A landscape with many valleys, sampled at points; each row gives a point and its height.
From any point a ball rolls to the lowest of the 6 points nearest to it. It stops when none of these is lower. Distance is the straight distance between rows; heights are no part of it.
dap: 109 105 102 154 142 142 149 136 124 132 103 136 151 143 140 147 171 98
 106 97 148 129 105 125 173  height 345
Kilav: 115 101 109 155 149 141 135 148 122 138 104 151 153 148 132 149 178 107
 105 100 123 98 100 135 186  height 267
digi: 133 143 127 120 127 135 172 121 120 123 136 149 135 118 121 135 88 118
 111 114 119 173 129 116 99  height 469
vovu: 151 194 142 143 97 124 136 110 156 126 179 105 93 115 114 111 93 139 130
 127 156 151 175 107 83  height 391
Manep: 111 114 107 162 138 133 128 133 135 140 121 121 144 140 130 134 165 112
 105 115 146 112 115 136 170  height 375
kugo: 122 108 150 93 137 122 127 127 104 126 118 158 128 114 125 142 98 146
 130 129 74 112 112 131 101  height 458
Mevak: 118 118 93 135 119 140 161 113 125 131 114 119 140 126 150 149 140 99
 108 98 175 175 133 104 130  height 270
Kemeg: 143 170 138 130 111 121 137 117 141 127 169 116 110 113 117 119 91 138
 113 122 133 148 159 120 90  height 453
Lebud: 141 163 106 184 94 134 88 132 163 124 138 82 105 136 129 82 144 121 165
 173 215 136 161 126 129  height 360
Misa: 115 99 142 101 142 116 103 131 103 134 117 148 126 124 136 144 126 155
 127 135 80 83 110 134 136  height 132
kov: 116 105 105 145 146 147 158 144 118 128 100 147 154 149 145 155 163 97
 107 95 134 137 106 122 174  height 354
nik: 133 115 105 116 133 145 182 125 118 116 104 152 144 138 139 155 122 95
 121 96 136 187 121 112 131  height 462
digig: 132 162 111 148 107 128 137 106 152 127 154 95 112 124 134 115 123 123
 116 119 180 165 164 105 115  height 491
Bemi: 128 109 134 106 143 136 156 139 113 124 113 165 145 124 120 140 107 124
 125 118 85 134 114 135 115  height 109
Pivi: 138 157 113 173 100 125 82 139 161 125 143 81 111 134 122 73 153 126 158
 173 184 113 152 146 139  height 311
biv: 135 147 129 124 125 124 143 123 129 128 152 128 122 116 119 126 99 132
 105 126 123 145 137 127 111  height 662
zan: 120 95 122 135 151 136 134 149 117 138 108 164 154 143 128 145 160 127
 115 105 94 89 100 140 165  height 171
paned: 115 104 98 140 135 144 162 131 120 126 99 137 151 142 144 158 161 91 109
 93 153 151 113 117 160  height 303
mog: 128 110 168 88 142 117 141 129 105 131 114 159 127 113 123 138 76 144
 145 133 68 133 106 122 75  height 281
vivav: 105 108 92 155 133 139 145 121 130 135 103 106 136 137 152 144 168 94
 106 102 178 147 124 121 162  height 387
negif: 130 105 107 128 143 154 177 138 113 121 97 165 158 145 133 159 137 94
 122 96 123 163 108 116 151  height 435
debo: 135 135 146 108 129 116 130 124 120 127 148 134 121 116 121 128 96 143
 115 129 105 128 128 131 99  height 796
Feg: 133 145 154 104 120 109 114 119 121 124 155 121 108 107 123 123 87 154
 119 139 103 120 135 126 89  height 519
gepub: 132 128 111 125 132 138 163 123 119 123 128 145 142 129 131 142 113 108
 108 107 131 163 125 119 131  height 358
teken: 116 96 126 133 148 123 97 142 121 145 115 136 136 137 130 135 162 141
 122 126 101 66 107 143 167  height 239
Finan: 131 158 101 174 109 129 103 122 160 128 142 83 114 133 131 94 147 116
 140 151 200 145 160 121 136  height 452
nore: 136 148 116 158 116 120 95 129 154 130 146 90 114 127 124 92 146 126 132
 153 165 122 149 139 137  height 314
Voru: 118 133 109 169 131 125 99 133 151 133 132 96 125 135 126 97 166 112 127
 150 169 107 136 142 165  height 408
dakit: 127 152 106 159 114 132 122 113 151 129 145 89 115 131 135 108 138 117
 124 133 192 154 156 111 132  height 546
teb: 136 138 142 109 133 119 153 123 115 122 141 146 128 113 118 128 80 137
 118 124 97 142 127 124 80  height 498
lukev: 115 121 158 104 120 105 67 118 118 128 131 107 108 118 138 125 133 172
 144 158 102 79 119 132 138  height 276
Vilip: 146 179 157 124 95 122 116 119 144 124 174 109 95 113 114 111 97 150 133
 139 133 132 165 124 80  height 410
sen: 118 115 145 108 132 111 97 126 118 130 131 124 125 121 133 128 123 159
 127 140 94 89 117 136 136  height 266
kotim: 124 116 124 123 134 126 136 134 120 126 136 140 138 125 122 129 124 137
 112 123 108 116 119 137 135  height 384
zem: 125 132 116 139 130 127 123 122 137 131 145 114 132 130 124 119 135 127
 111 130 133 125 129 137 144  height 348
lak: 112 93 146 110 140 112 89 135 111 138 114 138 131 135 139 149 144 157
 131 134 87 65 101 132 157  height 116
tudit: 120 110 146 116 127 110 73 124 125 134 129 107 114 130 135 125 152 158
 138 152 106 68 119 147 151  height 285
Sube: 120 118 99 139 129 141 159 120 123 129 110 130 145 137 147 148 145 98
 104 102 158 163 126 113 150  height 175
totog: 124 130 100 146 122 135 147 116 135 125 130 109 130 127 138 130 138 107
 105 112 169 165 140 114 142  height 296
mav: 127 143 107 179 114 127 95 131 159 126 132 82 116 136 132 88 160 114 146
 160 197 124 145 136 151  height 378
Pov: 130 153 108 152 118 125 124 117 150 132 155 96 119 125 124 103 133 122
 123 132 170 143 149 125 134  height 436
suro: 127 102 115 123 150 150 167 146 113 125 95 174 159 147 131 154 145 99
 123 101 109 136 102 129 159  height 319
kesoz: 122 135 168 101 112 101 55 119 124 126 131 93 93 121 138 115 135 173 155
 173 118 87 128 134 133  height 232
pem: 135 144 110 126 124 134 167 115 123 119 133 130 134 124 132 136 103 111
 109 106 143 180 137 107 113  height 197
Pifom: 126 129 134 132 119 116 85 126 139 129 144 101 118 129 122 107 151 144
 131 156 131 91 139 154 138  height 198
biso: 137 153 144 121 110 113 98 119 137 126 159 102 108 116 121 107 118 153
 131 148 126 112 147 137 112  height 357
vod: 131 159 171 110 94 113 48 125 134 121 137 79 88 115 134 107 133 175 168
 184 125 92 133 140 119  height 200
kegap: 119 124 111 152 130 120 107 129 138 134 137 107 128 130 126 109 159 118
 116 138 149 103 129 146 159  height 320
boli: 128 138 175 92 124 97 116 119 108 126 142 134 106 103 131 133 73 158 131
 144 86 120 122 116 69  height 325
buko: 140 87 155 90 173 153 183 146 116 121 73 197 159 144 97 146 119 109 176
 110 72 147 102 136 113  height 138
Zok: 125 108 134 104 144 127 135 136 112 125 122 156 140 128 124 141 118 140
 122 125 81 112 109 135 125  height 324
vidab: 141 103 130 101 158 154 187 145 114 115 84 186 157 146 111 149 121 102
 148 105 96 165 108 126 122  height 199
favur: 119 103 115 137 149 136 137 141 123 135 116 148 151 132 131 137 153 116
 110 108 108 113 107 139 165  height 254
mir: 129 138 102 138 117 137 152 108 130 125 131 109 128 123 142 134 125 111
 105 101 171 175 147 104 124  height 349
faso: 109 117 94 180 134 134 125 127 144 140 107 91 129 139 146 123 178 93 119
 125 190 123 128 128 166  height 539
pozin: 132 145 154 111 105 106 67 126 133 125 146 89 100 119 127 106 136 168
 154 169 127 91 137 149 120  height 221
fepal: 142 158 138 137 98 120 83 128 148 125 161 86 103 117 118 93 134 154 149
 166 142 111 152 144 117  height 261
nilap: 130 96 163 85 161 136 158 139 107 124 90 183 144 127 109 143 94 128 163
 126 55 141 99 130 84  height 203
rodid: 123 141 105 163 127 126 112 119 150 133 140 92 125 134 130 106 155 115
 125 139 173 127 144 128 152  height 397
ruzil: 117 112 132 123 127 114 97 129 124 135 137 123 125 125 126 124 145 148
 122 139 109 84 121 147 148  height 250
Kipuv: 106 108 97 166 138 137 142 135 130 139 99 122 146 145 145 145 180 92 105
 101 163 124 112 125 179  height 401
ver: 131 131 173 94 129 108 132 127 109 126 139 148 113 106 126 134 67 150
 133 136 82 132 120 117 62  height 313
lim: 118 131 98 166 124 128 123 114 142 132 126 92 128 135 142 119 154 103
 116 127 189 151 146 117 149  height 441
Gud: 131 128 122 116 139 134 161 129 117 123 127 155 143 126 123 134 107 120
 112 114 109 150 118 126 121  height 480
fidi: 141 180 119 151 99 133 135 104 157 131 163 98 98 124 126 112 108 128 125
 120 185 167 176 95 101  height 156
Kenen: 138 149 132 142 104 119 81 133 147 127 153 91 112 128 118 93 147 147 150
 166 147 101 147 154 133  height 252
daguz: 128 106 129 111 149 139 155 139 115 126 109 171 153 132 122 144 122 121
 126 112 86 132 107 135 133  height 173
sezu: 138 100 138 95 163 151 178 147 112 123 88 191 160 140 108 148 113 111
 150 114 80 151 103 134 117  height 139
sofof: 134 101 107 111 139 155 197 137 109 115 81 163 157 151 140 169 141 80
 134 94 135 183 114 109 137  height 475
dekof: 125 131 155 98 123 106 111 121 116 126 143 129 115 112 128 130 98 157
 124 138 95 106 126 132 99  height 504
sed: 125 135 147 107 123 108 91 121 125 127 146 114 116 117 129 118 123 155
 125 147 109 96 133 140 123  height 407
pifig: 131 125 139 106 134 124 146 131 115 126 133 151 132 120 117 133 95 134
 118 122 93 137 123 134 103  height 576
niz: 119 87 137 114 153 128 111 140 109 137 105 162 141 133 136 150 140 147
 133 119 74 79 95 135 147  height 33
lefin: 125 87 132 113 150 137 129 146 111 137 101 175 152 135 128 151 138 134
 127 111 76 91 95 135 149  height 79
Sos: 115 127 95 181 130 129 110 128 150 136 110 82 123 141 139 107 172 97 132
 140 202 131 138 129 159  height 533
Tuke: 121 93 95 124 126 157 186 128 107 119 83 147 154 145 156 179 157 84 128
 87 158 178 123 110 145  height 406
zaz: 139 82 166 85 179 145 171 152 113 128 65 198 153 139 98 148 118 126 188
 115 57 134 98 132 101  height 176
zupev: 134 151 127 126 118 120 115 120 138 127 159 112 118 119 120 110 120 140
 118 138 131 121 142 138 122  height 514
Posor: 137 163 117 136 113 132 158 106 135 125 151 120 116 122 128 132 97 118
 111 106 159 180 155 98 97  height 333
nime: 116 102 128 117 142 123 117 134 121 137 124 144 140 133 130 138 139 139
 113 124 97 87 111 142 152  height 148
Dup: 133 158 191 93 108 96 103 115 113 122 155 122 89 103 130 137 71 169 141
 148 97 116 135 109 64  height 334
kada: 138 114 121 104 148 152 193 137 115 116 94 173 154 145 119 149 116 98
 136 106 110 179 114 121 124  height 448
moked: 125 107 99 130 130 152 175 130 112 121 99 146 154 141 147 165 148 88 113
 96 147 166 118 113 154  height 318
madal: 139 162 120 139 114 124 123 117 143 128 159 102 116 120 119 105 120 131
 119 128 153 142 154 125 122  height 484
lus: 123 109 118 131 138 131 125 133 121 135 129 138 147 129 124 136 143 128
 112 117 109 107 114 138 153  height 230
bida: 146 178 111 175 92 135 97 132 170 122 146 85 101 137 120 82 137 123 168
 166 211 147 170 119 123  height 403
Vopo: 120 135 169 89 122 96 97 115 112 127 141 122 105 106 133 136 93 164 133
 150 89 106 124 119 95  height 272
lusi: 151 162 127 164 85 129 75 144 161 123 150 85 101 129 118 75 141 138 177
 184 176 115 154 147 121  height 306
keve: 118 84 136 125 153 128 111 149 116 143 100 166 146 138 137 156 152 144
 131 111 79 61 93 136 164  height 149
lofe: 133 86 136 103 158 150 148 152 110 128 91 187 157 138 124 156 129 125
 145 113 71 111 98 138 137  height 108
sene: 135 93 142 98 164 149 168 150 111 126 86 192 159 141 113 149 115 117 158
 111 70 130 100 135 121  height 122
tak: 124 128 154 98 124 106 93 121 118 129 143 123 113 115 129 128 111 161
 131 145 99 100 125 135 111  height 412
gozil: 140 164 160 111 113 108 135 118 123 127 165 130 106 107 119 123 78 148
 123 131 109 133 148 124 68  height 84
mosu: 125 130 112 131 133 130 147 125 124 127 134 133 139 123 128 128 124 122
 106 117 128 144 127 129 140  height 394
Tur: 135 126 152 99 137 123 152 130 109 126 127 159 135 113 121 135 81 137
 129 128 84 141 121 127 81  height 73
Lino: 115 120 105 145 138 135 139 128 132 132 123 127 145 135 136 134 152 110
 103 109 146 137 120 132 161  height 291
sopid: 141 176 115 158 96 130 118 114 162 125 161 91 102 129 120 102 124 130
 137 137 187 152 164 111 113  height 554
Tizez: 134 154 172 100 105 99 85 116 127 120 154 101 93 108 132 121 103 174 140
 159 109 104 142 133 95  height 137
leme: 143 170 140 133 102 120 108 119 146 125 172 99 105 115 115 105 111 148
 137 146 147 127 161 131 105  height 351
vuf: 147 184 123 162 90 138 104 123 169 127 163 87 91 133 118 90 126 134 157
 149 191 147 170 118 107  height 542
Bik: 111 121 96 165 132 130 128 126 137 137 121 105 139 139 137 123 171 99
 109 121 171 126 126 130 171  height 437
fozes: 129 115 136 105 141 133 147 127 111 128 126 158 137 123 123 137 99 132
 121 127 81 127 113 133 109  height 388

Call two points neighbours if one is among the 6 nearest of the other. Go from one point of each pair to the other, from neighbour to neighbour, staying as low as possible. Name the highest point that can't be avoided.
Pifom, niz => ruzil
Sube, Bemi => Lino
pem, fidi => Posor

Write out the way that a ball takes from each point below.
kov => Kilav zan lefin niz
dakit => rodid nore Kenen Pifom
dap => Kilav zan lefin niz
zupev => zem lus nime niz
